Points on a hilly landscape, in no order, each with its height.
From any point a ball rolls to the lowest of the 5 points nearest to it. It stops when none of these is lower. Distance is the straight distance between rows; heights are no part of it.
sulod height 385: [-16.0  48.5  -4.8 -17.4  -0.1 -10.8  31.6  17.9  11.3 -19.0 -29.9  26.3
  -7.7 -38.1  26.9   5.2  14.1  36.6 -13.7  30.8  16.4 -20.2  40.2   9.3
 -39.1  30.8 -11.0 -13.1]
nisu height 139: [-31.7  54.3  23.8   2.5  30.7  20.3 -14.3  24.1  -3.6  38.9   1.1  -1.2
  -2.9 -65.4   7.6  21.5 -17.5 -28.7  -6.9   9.1  21.3 -15.9   8.3 -12.5
 -26.1  16.0 -27.8 -12.7]
det height 224: [ -5.8  -3.9  23.9  19.9  -8.2   8.7  -9.0  -9.9 -52.5  70.6 -20.9  18.3
 -16.3   2.4 -21.5  25.7 -54.4 -56.5 -24.6 -30.0  -0.5  -9.8 -21.4 -22.5
  19.2  -4.8 -29.8   7.9]
Vurak height 166: [ 19.2 -29.8   9.1   5.4  -7.6  -4.5  26.0  -7.2 -46.8  42.9 -35.5  -1.5
  -5.2  -6.7 -22.9  16.9 -44.9 -15.8 -27.3 -23.1  10.7  -5.9 -16.4 -22.6
  18.9  -0.4   4.5  27.3]
Tob height 175: [ 37.4 -50.0  27.9   5.0 -17.6 -17.7  28.1  13.8 -31.2  25.4  -6.8 -20.8
   8.4   4.8 -32.6  17.3 -27.4 -10.7  -8.8 -25.2  -7.3  -3.9 -16.8 -14.6
  27.0 -17.0  18.7  49.5]
kidap height 657: [  9.2  32.2  -7.4 -18.5 -33.0 -11.5  10.0  34.5  54.5 -53.3   1.0  19.5
 -14.5 -32.5  19.2 -12.1  19.9  54.8   8.3  37.4  -1.5  -4.4  34.4  16.2
 -45.0   6.4 -10.3 -33.5]
fiko height 324: [ 24.6  -5.8   5.2 -14.1   8.8   0.3 -18.0 -29.7  39.4 -19.2  26.8 -22.8
  -8.2  12.8  -8.2  -7.0  32.6  -7.5   7.3  -6.5 -18.1  32.4   3.5   8.0
  20.2   4.5  20.5  -6.2]
Fiz height 153: [-10.6  25.0  20.7  19.4 -10.1  -0.8 -24.5  -1.8 -33.0  58.9  -8.9  11.3
  -3.5  -7.4 -16.0  23.0 -52.1 -56.4 -27.1 -22.2  -8.1 -18.2  -0.4  -6.7
  14.2  -3.4 -25.0  10.1]
fomeg height 259: [ -1.7  17.4 -21.5   3.0 -22.6 -13.3   7.7  26.3   0.9  -2.5 -22.1  -3.1
   1.7  -3.4   7.1   6.1 -17.9  24.9 -28.3  18.9  -1.5 -14.2  35.9  20.6
 -18.3  -1.8   7.9   3.8]
mev height 115: [ -1.4  11.6 -15.0   3.0 -12.5   8.0 -18.9  20.4  48.7 -25.1  16.2 -20.2
 -27.5   8.3  19.1 -25.8  12.8  38.7  -3.7  22.7   3.3  16.6  13.1  12.2
 -21.8 -17.6  -1.7 -37.4]
Dogeg height 483: [ -0.9  20.5  -9.6  -2.4 -31.3  -1.5 -13.2  32.0  55.0 -39.9  14.2  -6.8
 -16.9  -2.9  19.1 -19.0  13.4  47.0  -2.0  32.8  -4.3   4.3  25.0  14.8
 -28.0 -12.3  -5.0 -36.4]
rov height 59: [ -8.7   2.1  -6.6  18.0 -11.9  -3.9   1.3  -8.2 -40.2  47.9 -31.0   4.4
  -1.6   7.9 -10.5  13.9 -50.7 -25.9 -35.8 -14.9   6.5 -12.2  -2.7 -14.9
  12.1   0.1  -3.4  11.8]
lalir height 213: [ -1.3   0.3 -23.1  15.8 -13.9  -8.4   6.6  15.4 -21.8  17.7 -26.3  -8.5
   2.0   3.7   3.2   1.9 -35.2  15.2 -29.8   5.1   8.8  -4.7  14.7   6.0
 -11.1  -7.9  11.7   6.9]
Rupaz height 783: [ 29.3 -32.7  14.6  14.2   5.3  -6.6  -8.9  -9.9  15.6  14.8  37.1 -19.1
   6.4  56.8 -13.8  -3.8   8.7 -29.1  24.2 -18.5 -18.0  16.0 -21.6   9.4
  38.7  -4.8  11.3   9.1]
dozit height 143: [-44.6  49.3  29.3  13.8  23.7  26.0 -30.8  47.8   1.9  37.0  16.6   0.3
   3.6 -61.6  19.3  30.7 -22.6 -13.8   5.6  28.3  20.6 -28.5  11.0 -17.9
 -36.3   9.0 -17.9 -28.0]
kug height 305: [-62.1  72.2  23.8  -5.2  11.4  -1.7   0.7  24.7  18.9  18.7  -1.5  18.4
   4.6 -31.8  44.3   3.2   4.8  14.1  -5.0  39.6  26.2 -38.2  32.2 -19.7
 -28.9  29.7 -19.7 -38.4]
zipa height 379: [ 10.7 -50.1 -59.0 -14.4  -5.8 -12.4  12.2 -45.6 -25.4 -62.0  11.1   5.2
  24.9  21.4 -16.3 -31.4  53.5  -1.0  42.7 -28.8 -10.1  16.9 -48.0  16.4
  25.3 -24.6   7.2  39.1]
raduv height 355: [ -0.6   9.1 -10.9  -4.4   0.6  18.7 -19.8   1.0  52.2 -24.8  16.9 -21.7
 -28.2  12.6  19.1 -28.8  25.8  33.0   0.4  17.1   9.8  28.9   4.4   6.2
 -12.6 -11.8  -1.5 -43.5]
vizo height 135: [-29.9  16.1  -3.8 -19.8   3.8  23.4 -28.6 -33.5  54.1 -48.8  10.0  -6.7
 -25.0  14.3  23.6 -33.9  48.4  43.3   4.7  17.8   4.4  26.7  16.7  -7.1
 -14.6  -4.6   6.9 -49.5]
res height 138: [-33.8  63.7  13.9 -11.2  21.8   3.1   5.1   5.8   3.5  18.5 -19.0  10.0
  -0.8 -49.0  13.7  12.2  -7.3 -14.6 -20.1   9.2  18.1 -21.0  18.5  -4.6
 -23.2  33.7 -19.8  -8.3]
kosid height 110: [-15.7  43.3   7.3   4.7  -7.6  -9.4 -11.7  -2.2 -15.9  35.1 -16.8   7.6
   5.2 -17.2 -10.9  21.6 -40.2 -41.0 -36.1 -10.7  -6.9 -24.1  19.1   1.7
   2.0   6.9 -12.3  12.8]
guset height 597: [ 45.1 -35.7  27.5  11.5  -6.9 -16.6   2.9  14.0   7.8  16.5  29.4 -31.2
   2.5  29.2 -20.5  -4.9   4.8 -22.8  14.7 -18.9 -16.2  17.3 -10.2   7.5
  28.2 -14.3  18.7  22.1]
lese height 141: [ 15.4 -51.6 -47.3  -6.4   6.1  -4.7  14.0 -60.9 -25.7 -45.1   8.7  20.7
  29.6  34.1 -21.1 -17.2  44.1  -4.7  32.8 -37.9  -9.8  12.2 -50.2  12.3
  31.7 -13.2   8.8  31.1]
revil height 567: [ 25.6 -43.2  16.2  15.2  20.1  -0.8   7.0 -20.1   3.3  22.6  27.1  -6.6
   2.4  72.0 -15.2  -4.0   9.7 -35.2  33.5 -28.9  -8.2  11.6 -41.6   7.7
  39.4  -4.7   0.3   6.1]
Rizud height 420: [-43.8  65.9   8.0 -10.0  13.7  -3.0  20.9  15.3   7.8   0.5 -22.8  29.3
  -2.9 -29.4  42.2  -0.5  11.1  29.0  -8.6  36.1  30.6 -28.5  37.4  -6.9
 -34.2  37.6 -16.4 -29.9]
kegiv height 390: [ 27.4  -2.9  -2.3 -10.2  10.7  10.5  -8.5  -8.8  41.1 -14.5  18.3 -30.5
 -21.7  -0.6  -0.1 -18.2  24.8  10.9   4.7   1.9   2.2  40.5  -6.0   5.7
   0.2   0.4   7.9 -19.2]
vitif height 106: [-10.3   9.3   5.7  17.9 -10.5  -1.2  -9.7 -10.6 -42.7  58.0 -22.7  10.3
  -5.7   1.3 -16.3  17.1 -55.2 -42.8 -32.2 -21.5  -0.8 -15.1  -8.3 -12.8
  15.0  -1.1 -15.8  11.5]
rogof height 281: [ -4.1   2.9  -2.1 -25.3  14.8  22.9 -19.9 -34.6  50.0 -34.1  12.7 -14.3
 -26.5   6.2  14.0 -23.0  43.5  23.6   3.0   6.5   1.4  36.3   4.1   0.7
  -2.3   1.0  10.0 -33.9]
div height 211: [-12.9  -3.1 -15.6 -41.8  10.8   0.4 -30.5 -54.2  22.1 -62.7  11.1   4.5
   4.7  17.3   4.6 -20.2  58.9  19.2  10.2   7.1 -30.9  15.9  22.7   9.1
  11.7   6.7  30.6  -6.1]
Rik height 137: [-30.8  62.6  16.4 -11.4  24.2   7.5  -0.1   7.0   0.3  25.4 -13.6   6.9
  -3.0 -56.3   8.2  17.9 -11.0 -24.6 -20.1   6.2  13.2 -18.1  16.6  -6.6
 -18.6  29.3 -22.5  -5.6]
bemuz height 134: [-13.4  54.7  21.5  -2.6  12.9   6.2 -13.6   8.9  -8.7  34.5  -4.8   4.6
  -3.1 -61.5  -8.2  25.8 -22.6 -46.3 -20.4  -6.8   6.0 -15.1   8.9   0.4
 -10.4  15.2 -26.8   9.4]
tagat height 732: [ 12.0 -28.3  -5.0  10.9  16.4  -0.7 -10.9 -42.1   7.5  -0.8  33.2   0.8
  11.7  68.6  -9.7  -6.9  20.1 -22.1  25.8 -21.4 -16.7  13.1 -25.5   9.4
  42.9   1.5  13.6  -2.7]
derat height 504: [ 36.9 -11.4   5.4  -8.7   8.8   3.4  -3.9  -2.4  33.1  -7.0  20.3 -32.2
 -16.7  -0.5  -4.2 -11.5  22.1   2.1   6.5  -5.1  -2.3  40.8  -3.7   7.7
   8.3  -3.5  14.1  -7.2]
nat height 298: [ -6.1 -45.3 -69.6 -13.0  14.6  -6.0  -1.7 -37.1 -26.2 -60.6   9.2   5.3
  21.5  27.0  -0.5 -44.1  48.5   8.0  42.2 -15.0  -9.6  20.6 -35.5  17.4
  21.5 -21.6  11.1  22.2]
bivoz height 116: [ 27.1 -47.2  25.8  -3.8 -13.9 -10.8  32.0  -6.7 -45.8  40.8 -30.9  -0.8
   1.6  -3.8 -35.7  24.6 -43.0 -24.2 -24.7 -30.1  -7.5 -12.1 -24.7 -24.7
  26.8  -4.2   6.5  41.8]
Nuda height 235: [-43.3  62.0   7.6 -11.5  17.5   0.1  15.8  12.0   5.8   4.9 -22.4  18.0
  -1.8 -35.1  35.0   4.5   8.0  16.2 -14.1  28.0  30.0 -25.1  27.5  -7.4
 -28.3  35.9 -17.7 -23.9]
tivu height 223: [-19.2  54.0  -2.3 -16.8   1.0  -9.7  22.3  10.8   4.2  -8.7 -32.3  21.2
  -1.2 -34.3  17.8  11.6   4.8  21.7 -20.2  23.4  15.6 -18.4  39.6   7.8
 -30.7  30.3  -8.4  -2.4]
Rur height 346: [ 34.4 -57.5  30.8  17.6  21.9   1.0  27.8  -9.0  -4.3  32.5  17.6  -5.6
  -2.1  69.7 -25.8   1.8  12.6 -42.5  37.1 -38.7  -4.6   6.7 -57.9   1.5
  38.8  -5.5 -14.5  21.5]
Zirir height 157: [ 19.5 -77.8  47.2  12.7 -19.3 -14.3  33.9  16.8 -44.3  42.3  -9.3 -13.2
  17.3  39.1 -29.2  38.6 -36.8 -29.5 -15.5 -26.6 -26.1 -34.7 -41.6 -27.4
  35.6 -23.5   1.0  53.1]
sodig height 345: [ 15.5 -88.5  50.0  27.1   2.7  -1.3  42.0  26.1 -44.4  45.8  -5.6 -24.9
  17.0  56.2 -22.3  32.3 -23.7 -28.7   2.1 -31.4  -9.2 -25.2 -59.3 -26.5
  33.5 -29.3 -12.8  56.9]
navar height 423: [ -0.7 -42.6 -46.5  -0.6  21.3   1.7  -3.7 -57.4 -20.6 -37.4  12.4  17.3
  26.7  47.1  -5.6 -19.2  37.7  -2.6  30.8 -21.9  -9.0  13.3 -32.8   9.4
  32.0  -2.2  18.7  12.2]
Zomu height 156: [-59.1  59.9  29.0   3.2  18.8  12.9 -20.6  38.4  13.7  29.0  13.1   2.8
   3.2 -50.6  30.6  16.7  -9.9  -7.6  -1.4  34.2  22.5 -34.8  17.2 -21.0
 -32.5  18.8 -22.2 -33.4]
Rin height 297: [-19.4  14.9  -5.4 -10.5  -6.2  19.9 -27.9 -17.0  58.8 -40.1  15.6 -11.3
 -26.9  13.3  24.2 -32.7  35.2  39.5   4.9  20.2   5.2  24.7  10.5  -1.6
 -15.1  -9.6   0.5 -48.5]
pilun height 181: [-16.0  34.6  30.3  22.5  31.5  38.5 -26.5  41.8 -20.6  39.5  12.3   0.3
   0.6 -73.2   1.5  38.8 -36.6 -29.0   5.7   8.4  22.1 -11.6   0.8 -15.1
 -35.9   3.7 -23.2 -10.0]
zeku height 142: [-38.7  61.4   9.4 -13.2  22.3   1.4  15.7   8.0   4.8  13.2 -22.5  13.6
  -2.8 -45.4  22.6  10.5   1.7  -1.7 -18.2  21.4  19.7 -24.2  27.0  -7.1
 -23.5  34.9 -18.1 -11.5]
Koga height 348: [ 15.9 -19.5 -17.0  16.7  -8.8  -6.1  16.5  13.8 -25.7  23.9 -21.9 -16.8
  -3.8  -0.4  -3.2  -2.4 -30.0  13.2 -23.3  -5.5  16.0   8.2   1.7  -1.0
  -2.3  -6.2  14.7  12.7]
saf height 361: [  4.2 -42.4 -63.6 -20.3 -13.5 -23.1  11.9 -33.0 -12.9 -75.8  12.2  -9.7
  13.9  15.6 -15.0 -51.0  57.6  -6.1  48.5 -25.3 -16.5  25.5 -52.8  16.3
  19.9 -29.6   6.6  41.7]
toda height 253: [  0.5  38.7  37.0  16.0  26.3  28.4 -24.4  29.2 -21.1  42.8   8.7   3.8
  -1.5 -76.7 -12.3  38.8 -35.9 -44.7   0.6 -10.4  12.1  -9.9   0.9  -6.3
 -19.0   2.5 -27.5   6.5]
kenu height 226: [ 39.2 -42.1  14.2   7.1 -10.4 -11.3  30.6  12.2 -28.0  24.7 -16.7 -17.3
   2.6  -6.5 -27.0   6.7 -26.4  -4.5 -12.5 -19.1   3.6   6.1 -10.2  -8.9
  17.8  -8.6  19.7  41.0]
mediz height 87: [-27.4 -24.8 -56.3 -25.1   6.3  -2.8 -30.9 -29.4  -7.7 -69.5  14.5   5.3
  23.3  34.7  13.0 -41.5  48.0  24.4  31.3  11.0 -35.1   3.7   4.4  20.0
  12.4 -13.1  26.1   5.0]
lig height 190: [ 26.7 -75.3  44.9  32.9   1.9  -8.3  30.4  29.5 -28.5  40.4   5.7 -22.3
   9.6  55.5 -22.4  14.6 -16.9 -25.5  15.2 -29.6  -7.4 -14.4 -47.8 -13.6
  34.0 -27.5  -5.0  46.6]
Toze height 598: [ -4.6  26.1  -4.9 -10.6 -36.7  -2.0 -14.4  23.2  69.8 -50.7  23.0   1.9
 -19.4  -8.9  19.3 -25.8  22.4  47.8   4.9  29.8  -5.6   5.4  26.3  14.0
 -31.8 -12.0  -9.8 -44.6]
lovi height 513: [  7.4   8.4 -22.0   5.9 -20.4  -2.0  -6.6  38.7  30.8 -15.8   3.7 -16.6
 -15.1   1.0  13.4  -9.4  -5.2  41.0 -13.0  24.6   0.0   2.8  22.3  19.4
 -26.5 -13.1   1.5 -18.3]
zuk height 569: [ 16.7 -11.3 -19.0  13.4  -9.6   0.8   5.9  23.8   0.0   3.8  -8.1 -21.6
  -9.5   3.5   7.6  -7.4 -17.9  31.9 -14.6  12.2  13.4  14.4   9.6  10.1
 -14.9 -13.6   8.0  -4.6]
bav height 136: [  8.5 -22.3  13.1   6.0  -6.9   1.2  15.5 -16.1 -50.5  54.9 -36.6   7.5
  -4.8  -3.5 -20.2  16.0 -50.2 -29.0 -32.9 -29.3   9.7  -6.2 -21.0 -26.3
  20.2   1.1  -5.6  18.4]
rufi height 277: [-10.9 -29.1 -39.1  -4.4  14.8   2.2 -22.6 -54.2  -8.7 -39.7  17.1  10.4
  25.5  57.2   4.3 -17.1  36.0   1.7  23.4 -10.2 -23.7  11.3 -12.0  14.0
  29.8  -4.9  25.7   0.8]
pusuk height 128: [ -6.9  49.2  27.4   4.7   8.9   8.7 -19.3  11.9 -12.5  39.7  -0.8   4.9
   1.0 -57.4 -15.9  32.4 -31.8 -55.0 -16.8 -12.5  -2.9 -14.8   9.7   2.4
  -4.6   7.0 -26.2  11.9]
leka height 618: [ 22.0 -17.3   3.7   1.3   8.4  -6.4 -16.7 -24.3  25.1  -4.0  34.5 -18.0
   3.5  44.3 -14.5  -2.8  21.3 -22.9  14.9 -13.7 -24.7  20.6  -7.1  10.7
  36.3  -1.3  21.6   1.2]
bagar height 693: [ -6.8  38.4   5.4 -22.3 -43.9  -5.6  -9.0  11.9  85.0 -66.9  22.8  22.4
 -11.5 -24.8  20.7 -33.5  30.1  57.8  18.8  31.8  -0.9   5.2  29.2   3.7
 -36.1  -0.4 -12.6 -52.2]
vanoz height 189: [  4.5 -20.1  18.3   8.5  -6.7   5.6  10.9 -19.4 -54.7  61.2 -33.6  13.4
 -14.1  -1.6 -26.2  23.4 -52.0 -42.2 -33.6 -29.9   3.1  -6.6 -27.3 -27.4
  18.9  -0.7 -15.5  18.1]
Vebo height 301: [ 35.4 -66.7  41.6  22.3  24.6   2.4  37.6   3.6  -8.4  37.3  12.6 -10.3
  -2.3  65.3 -28.2   7.6  11.0 -44.3  40.4 -42.4  -2.7   1.7 -62.7   2.5
  34.6  -8.3 -20.3  31.2]
sare height 320: [ -8.1 -37.6 -72.8 -24.6   1.5 -13.8   6.1 -28.0 -15.7 -73.8  11.5 -11.1
  11.9  15.7  -3.7 -59.5  58.5   4.6  47.4 -13.2 -12.7  29.5 -47.3  18.4
  17.0 -25.1   5.5  29.2]
pemab height 119: [-14.3  34.7  13.7  12.9 -11.1  -5.1 -18.3   0.6 -24.0  47.5 -12.0   6.6
   1.7 -13.1 -14.9  22.0 -47.5 -51.2 -31.6 -15.7  -8.1 -19.5  10.5  -4.0
   9.7   4.3 -14.1  11.7]
dip height 637: [ -3.9  43.8  -8.3 -13.0 -27.4 -11.3  21.7  29.6  50.3 -59.9   1.9  48.4
  -9.5 -36.4  42.3 -37.5  24.7  73.3  39.6  45.3  24.3   4.3  31.9  -3.1
 -54.5  20.0 -20.1 -68.9]
fezi height 496: [ -3.0  24.2  39.1  45.8  19.2  46.5 -31.4  53.9 -38.0  39.0  10.9   6.6
  17.4 -55.5  -1.0  74.7 -63.4  -8.9   3.0  19.1  23.2 -22.7  15.5 -19.7
 -42.3   2.7   0.1 -13.6]
gepi height 619: [ 28.6 -25.6 -13.1  12.8  -3.4   2.4  13.6  18.0  -8.1  12.7 -11.8 -25.6
 -11.0  -3.5  -4.3  -5.7 -16.2  20.5 -10.6  -1.3  17.2  23.9  -1.3   2.4
  -3.6 -12.0  12.7   7.5]
gikuv height 596: [ 24.8 -46.8   5.7   5.0  24.5   4.4  15.9 -44.3  -3.4  12.1  16.4  11.1
  11.0  68.0 -24.4   1.0  21.1 -36.9  35.6 -37.6  -2.3   8.3 -52.6  10.0
  44.5   7.6  -4.5  11.8]
tefon height 329: [ -4.4 -42.0 -58.8  -6.9  15.5  -4.5   0.0 -45.3 -27.9 -53.5   8.5  10.5
  23.2  34.4  -4.4 -34.2  45.2   8.5  35.9 -15.0  -7.2  16.8 -36.1  13.1
  21.7 -15.3  12.5  20.6]
bavi height 616: [ -1.4  39.3  -7.3 -10.6 -20.2 -11.4  28.7  32.2  35.5 -49.9 -11.3  43.5
  -8.4 -33.8  38.7 -26.2  25.9  64.5  26.0  44.5  23.6  -4.6  39.8   2.5
 -54.4  27.0 -16.1 -51.2]
mar height 218: [ 27.6 -66.5  40.3  14.7 -18.9 -18.6  30.1  16.3 -42.0  36.3  -7.8 -13.5
  15.2  25.3 -32.9  26.4 -34.3 -24.7 -14.5 -26.5 -18.8 -20.0 -30.3 -23.2
  32.7 -20.9   9.7  51.6]
pak height 151: [ 26.5 -51.5  33.0  -5.1 -18.2 -10.6  31.9  -6.3 -48.2  40.8 -29.8   2.6
   2.1  -0.4 -37.0  32.3 -42.7 -32.1 -28.2 -32.0 -13.1 -15.2 -27.5 -29.3
  31.4  -5.4   6.9  47.1]
ferul height 67: [-60.4  66.7  21.2  -5.0  18.3   4.0  -3.3  21.4  12.7  19.9  -2.5  12.0
   1.5 -41.3  37.6   8.2   3.2   4.6  -6.3  35.1  25.5 -36.2  22.4 -18.1
 -28.6  28.8 -21.2 -33.4]
zimo height 588: [ 18.4 -11.7 -18.8  10.4  -1.4   7.9  -2.5  23.2  16.6  -1.4   0.3 -28.6
 -16.8   2.2   9.5 -13.7  -1.0  29.5  -6.5  15.3  14.4  27.5   2.4   7.2
 -14.8 -14.3   3.1 -13.8]
futi height 700: [ 42.9 -23.2   6.4  -2.7   2.0  -1.6   6.0  10.7  17.6   5.4  16.9 -33.9
 -12.2  -3.4 -14.5  -7.6   8.3   1.0   6.8  -8.6  -1.7  34.8  -6.5   8.5
  11.1 -12.3  17.7   8.5]
pifu height 212: [-18.3 -36.5 -66.4 -16.6  12.7  -2.1 -17.1 -28.2 -20.5 -66.0  10.9   2.1
  24.7  34.4   9.9 -49.3  45.8  19.2  38.0   1.6 -19.2  14.3 -19.4  17.9
  18.4 -20.9  19.0  11.4]
tek height 469: [ 15.6  -4.0 -17.4   2.9   0.4  10.3  -8.0  19.9  30.0  -6.7   9.2 -28.0
 -24.0   5.0  10.9 -22.1  10.1  30.2  -4.3  13.5  13.6  29.8   0.6  11.5
 -13.0 -12.4   3.1 -22.5]
Lat height 208: [ 12.1 -20.0 -11.8  13.3  -6.4  -4.8  20.0   2.4 -35.5  29.3 -29.0  -6.4
  -3.6  -1.5  -7.5   3.3 -40.4   4.5 -26.0 -11.6  16.0   2.6  -3.4  -9.9
   4.4  -4.1  11.3  19.8]
nudup height 260: [-15.3  26.2  38.8  37.3   2.9  36.0 -38.5  55.8 -22.4  30.4  18.2   9.0
  16.5 -57.9   1.8  78.2 -52.6  -1.4   4.7  34.3  15.8 -29.0  28.4 -24.1
 -47.8   6.4   4.9 -18.3]
Bedo height 552: [-13.6  43.9  -4.9 -14.8  -8.6  -9.1  32.4  25.9  21.1 -33.2 -24.2  39.3
  -6.5 -32.6  39.6 -10.9  18.9  58.2   5.7  39.3  25.2 -14.9  40.5   6.2
 -47.1  31.3 -14.7 -33.1]
siv height 589: [  6.4  17.7 -16.0  -3.8 -31.9  -6.7  -4.5  33.8  42.9 -35.0   3.7  -4.0
 -15.1  -8.9  18.1 -11.0   4.5  46.3  -8.3  34.6  -6.0  -2.1  28.6  22.8
 -30.0 -10.3  -4.8 -26.5]
tus height 162: [-30.3  35.6  32.5  27.0  17.9  32.3 -36.2  56.6 -12.2  35.0  22.0   3.4
   8.2 -64.7   9.3  49.9 -34.6 -11.2   7.9  28.0  16.9 -27.0  15.7 -21.2
 -43.9   2.2 -10.4 -23.7]
tiko height 511: [ 42.0 -33.5   5.5   8.7  -4.7  -3.4  21.3  13.1 -14.1  15.4  -7.1 -25.6
  -7.4  -6.5 -14.8  -3.3 -14.8   7.0  -6.0 -12.0   6.8  21.0  -7.5  -0.5
   8.6 -10.7  17.4  24.7]
Lolep height 427: [-32.9  29.4   3.5 -13.8 -17.5  13.1 -32.5 -18.6  70.5 -54.1  20.7   0.0
 -18.8  17.2  26.8 -39.6  37.1  48.4   8.9  24.5  -0.7  16.2  21.9  -2.4
 -21.6 -11.0  -3.8 -55.2]
tiva height 519: [  5.9 -28.9 -23.1   5.2  20.5   2.7 -13.6 -51.5   0.7 -16.0  23.5   7.1
  20.7  64.2  -3.0  -9.5  26.0 -14.0  21.9 -19.2 -19.9  13.9 -17.5   8.0
  37.5   1.4  17.9  -2.3]
fova height 546: [  7.0  31.4 -11.5 -14.5 -25.3 -15.6  18.3  30.8  33.2 -37.0 -13.0  21.7
 -10.1 -30.0  15.6  -2.1  13.3  47.4  -6.4  35.1   2.5 -10.6  39.3  18.9
 -39.8  10.6  -9.9 -16.8]
Turop height 194: [ -5.7  30.9 -15.0  -5.3 -20.3 -17.3   9.7  20.2   5.0 -10.3 -23.2   3.6
   3.1 -17.0   6.6  11.7 -11.0  23.5 -31.8  22.8  -4.3 -19.5  40.2  17.6
 -23.2  10.3   3.6   5.0]
zom height 95: [-12.3  19.7  -9.9  10.2 -13.1  -9.6  -1.6  -0.4 -24.1  31.9 -25.7   2.6
   4.5   1.0  -4.5  15.2 -42.9 -15.8 -38.1  -7.1   0.3 -20.7  16.4  -1.8
   3.5   4.0   0.9   8.0]
mez height 92: [ 36.3 -55.4  37.3  24.2  -7.5 -16.5  18.1  26.1 -12.7  29.6  20.0 -24.7
   9.5  47.5 -20.7   3.9 -10.9 -23.4  15.9 -25.8 -12.1  -1.2 -27.0  -5.5
  34.9 -23.1  10.7  36.0]
vogab height 246: [-20.2   2.4 -10.9 -43.5  15.3  12.6 -24.0 -57.2  30.7 -63.8  -1.0   4.3
  -9.2   5.9  12.2 -31.7  63.0  31.7  12.8   9.7 -11.1  25.5  24.2   1.4
  -5.1   7.1  25.3 -20.3]
Tubu height 325: [  7.1  -9.2  -6.6 -11.5  12.1  -3.0 -22.8 -42.9  23.1 -25.3  31.6  -7.1
  12.3  40.5  -6.9  -6.5  31.9 -14.2  13.2  -5.0 -29.7  19.8   4.5  10.0
  29.9   3.7  26.8  -4.0]
sodup height 227: [ -9.5  -7.2 -23.1 -33.7   7.9   0.0 -31.8 -52.3  17.3 -57.6  17.3   3.2
  14.0  28.2   6.0 -17.6  49.8  11.4  10.3   6.7 -35.4  15.4  17.1  13.3
  16.2   1.4  33.3  -3.3]
korel height 658: [ 21.1 -45.8 -19.6   2.0  19.4   1.1  15.6 -64.0 -12.0 -12.3   8.5  24.6
  18.8  54.9 -23.2  -3.4  29.9 -21.7  31.1 -39.5  -4.6   8.5 -52.0   9.9
  42.3   6.4   6.2  15.2]
kuda height 108: [-18.2  46.2  -0.5  -4.5  -8.4 -14.1  -2.1   1.5  -8.2  25.8 -22.2   5.7
   6.4 -23.8  -5.0  19.5 -27.2 -24.7 -36.0   3.7  -7.4 -20.4  26.1   2.6
  -3.7  16.5  -8.0  13.5]
rorus height 160: [ 19.3 -41.3  26.6  -3.4 -12.4  -3.4  26.9 -16.6 -49.9  45.4 -36.7   6.3
  -1.8  -6.2 -32.0  29.1 -46.7 -32.9 -29.4 -30.0  -5.1 -14.8 -28.7 -32.9
  28.9   1.5   1.4  36.4]
Tema height 118: [-11.6  41.7  -7.9  -5.9 -13.4 -14.3   7.9   7.5  -1.1   4.4 -27.9   6.6
   5.9 -21.7   4.5  17.0 -17.9   1.9 -35.2  13.4  -4.3 -20.4  37.3  11.0
 -13.5  16.3  -0.6  10.8]
gebol height 122: [ -6.2  10.8 -19.1  15.2 -15.4  -9.4   3.1   6.3 -23.0  28.2 -28.4  -2.5
   4.0   4.8  -0.4   7.7 -40.4   2.7 -36.7   0.7   4.4 -12.4  18.0   1.5
  -2.1   1.2   8.4  10.2]
zugi height 331: [  0.8  29.1  42.1  23.3  -6.5   6.7 -32.3  17.1 -33.2  57.1  10.0  16.2
   0.4 -34.4 -25.6  37.0 -50.5 -65.3 -16.7 -28.2 -10.5 -17.1   2.9  -0.3
   8.5 -11.2 -32.3  19.9]
vir height 244: [  5.4  -2.9  -3.6 -30.4  17.3   7.4 -22.8 -49.2  39.9 -36.1  18.2 -15.4
  -9.6  11.5   1.8 -12.7  46.7   3.7   3.8  -0.5 -19.0  32.5  11.8   7.7
  10.8   7.8  21.4 -11.7]
nolep height 159: [-24.0 -28.3 -57.9 -15.6  11.0  -2.8 -28.3 -39.4 -14.2 -63.0  16.0   6.4
  22.5  42.0  12.4 -31.1  43.4  18.6  26.3   4.1 -29.8   7.8  -5.4  19.1
  18.2 -11.0  27.9   5.7]
Kiv height 140: [ 49.1 -33.0  11.9   2.0  -5.4  -9.3  11.9  15.0   5.9   8.6  11.6 -33.3
  -6.7  -1.0 -17.8  -4.8  -4.1  -2.6   4.8 -12.8  -2.2  26.8  -3.7   6.1
  14.3 -10.4  17.6  22.1]
Gidu height 595: [-14.8  47.1  -9.5  -9.7 -12.6 -14.2  28.5  30.8  23.0 -32.5 -17.9  45.6
  -5.0 -25.8  45.8 -20.7  18.8  63.9  18.9  50.7  29.1 -14.6  42.3   0.9
 -50.8  31.7 -13.8 -48.4]

Call two points neighbours if one is among the 5 nearest of the other. Go from one point of each pair to the other, from neighbour to neighbour, staying as low as possible. Name the highest point that can't be avoided.
Kiv, vizo => derat
vizo, ferul => tiko
vizo, mev => Rin
mev, lese => nat
mediz, vizo => vogab
ferul, bivoz => res
bivoz, rov => bav
mez, bivoz => Tob
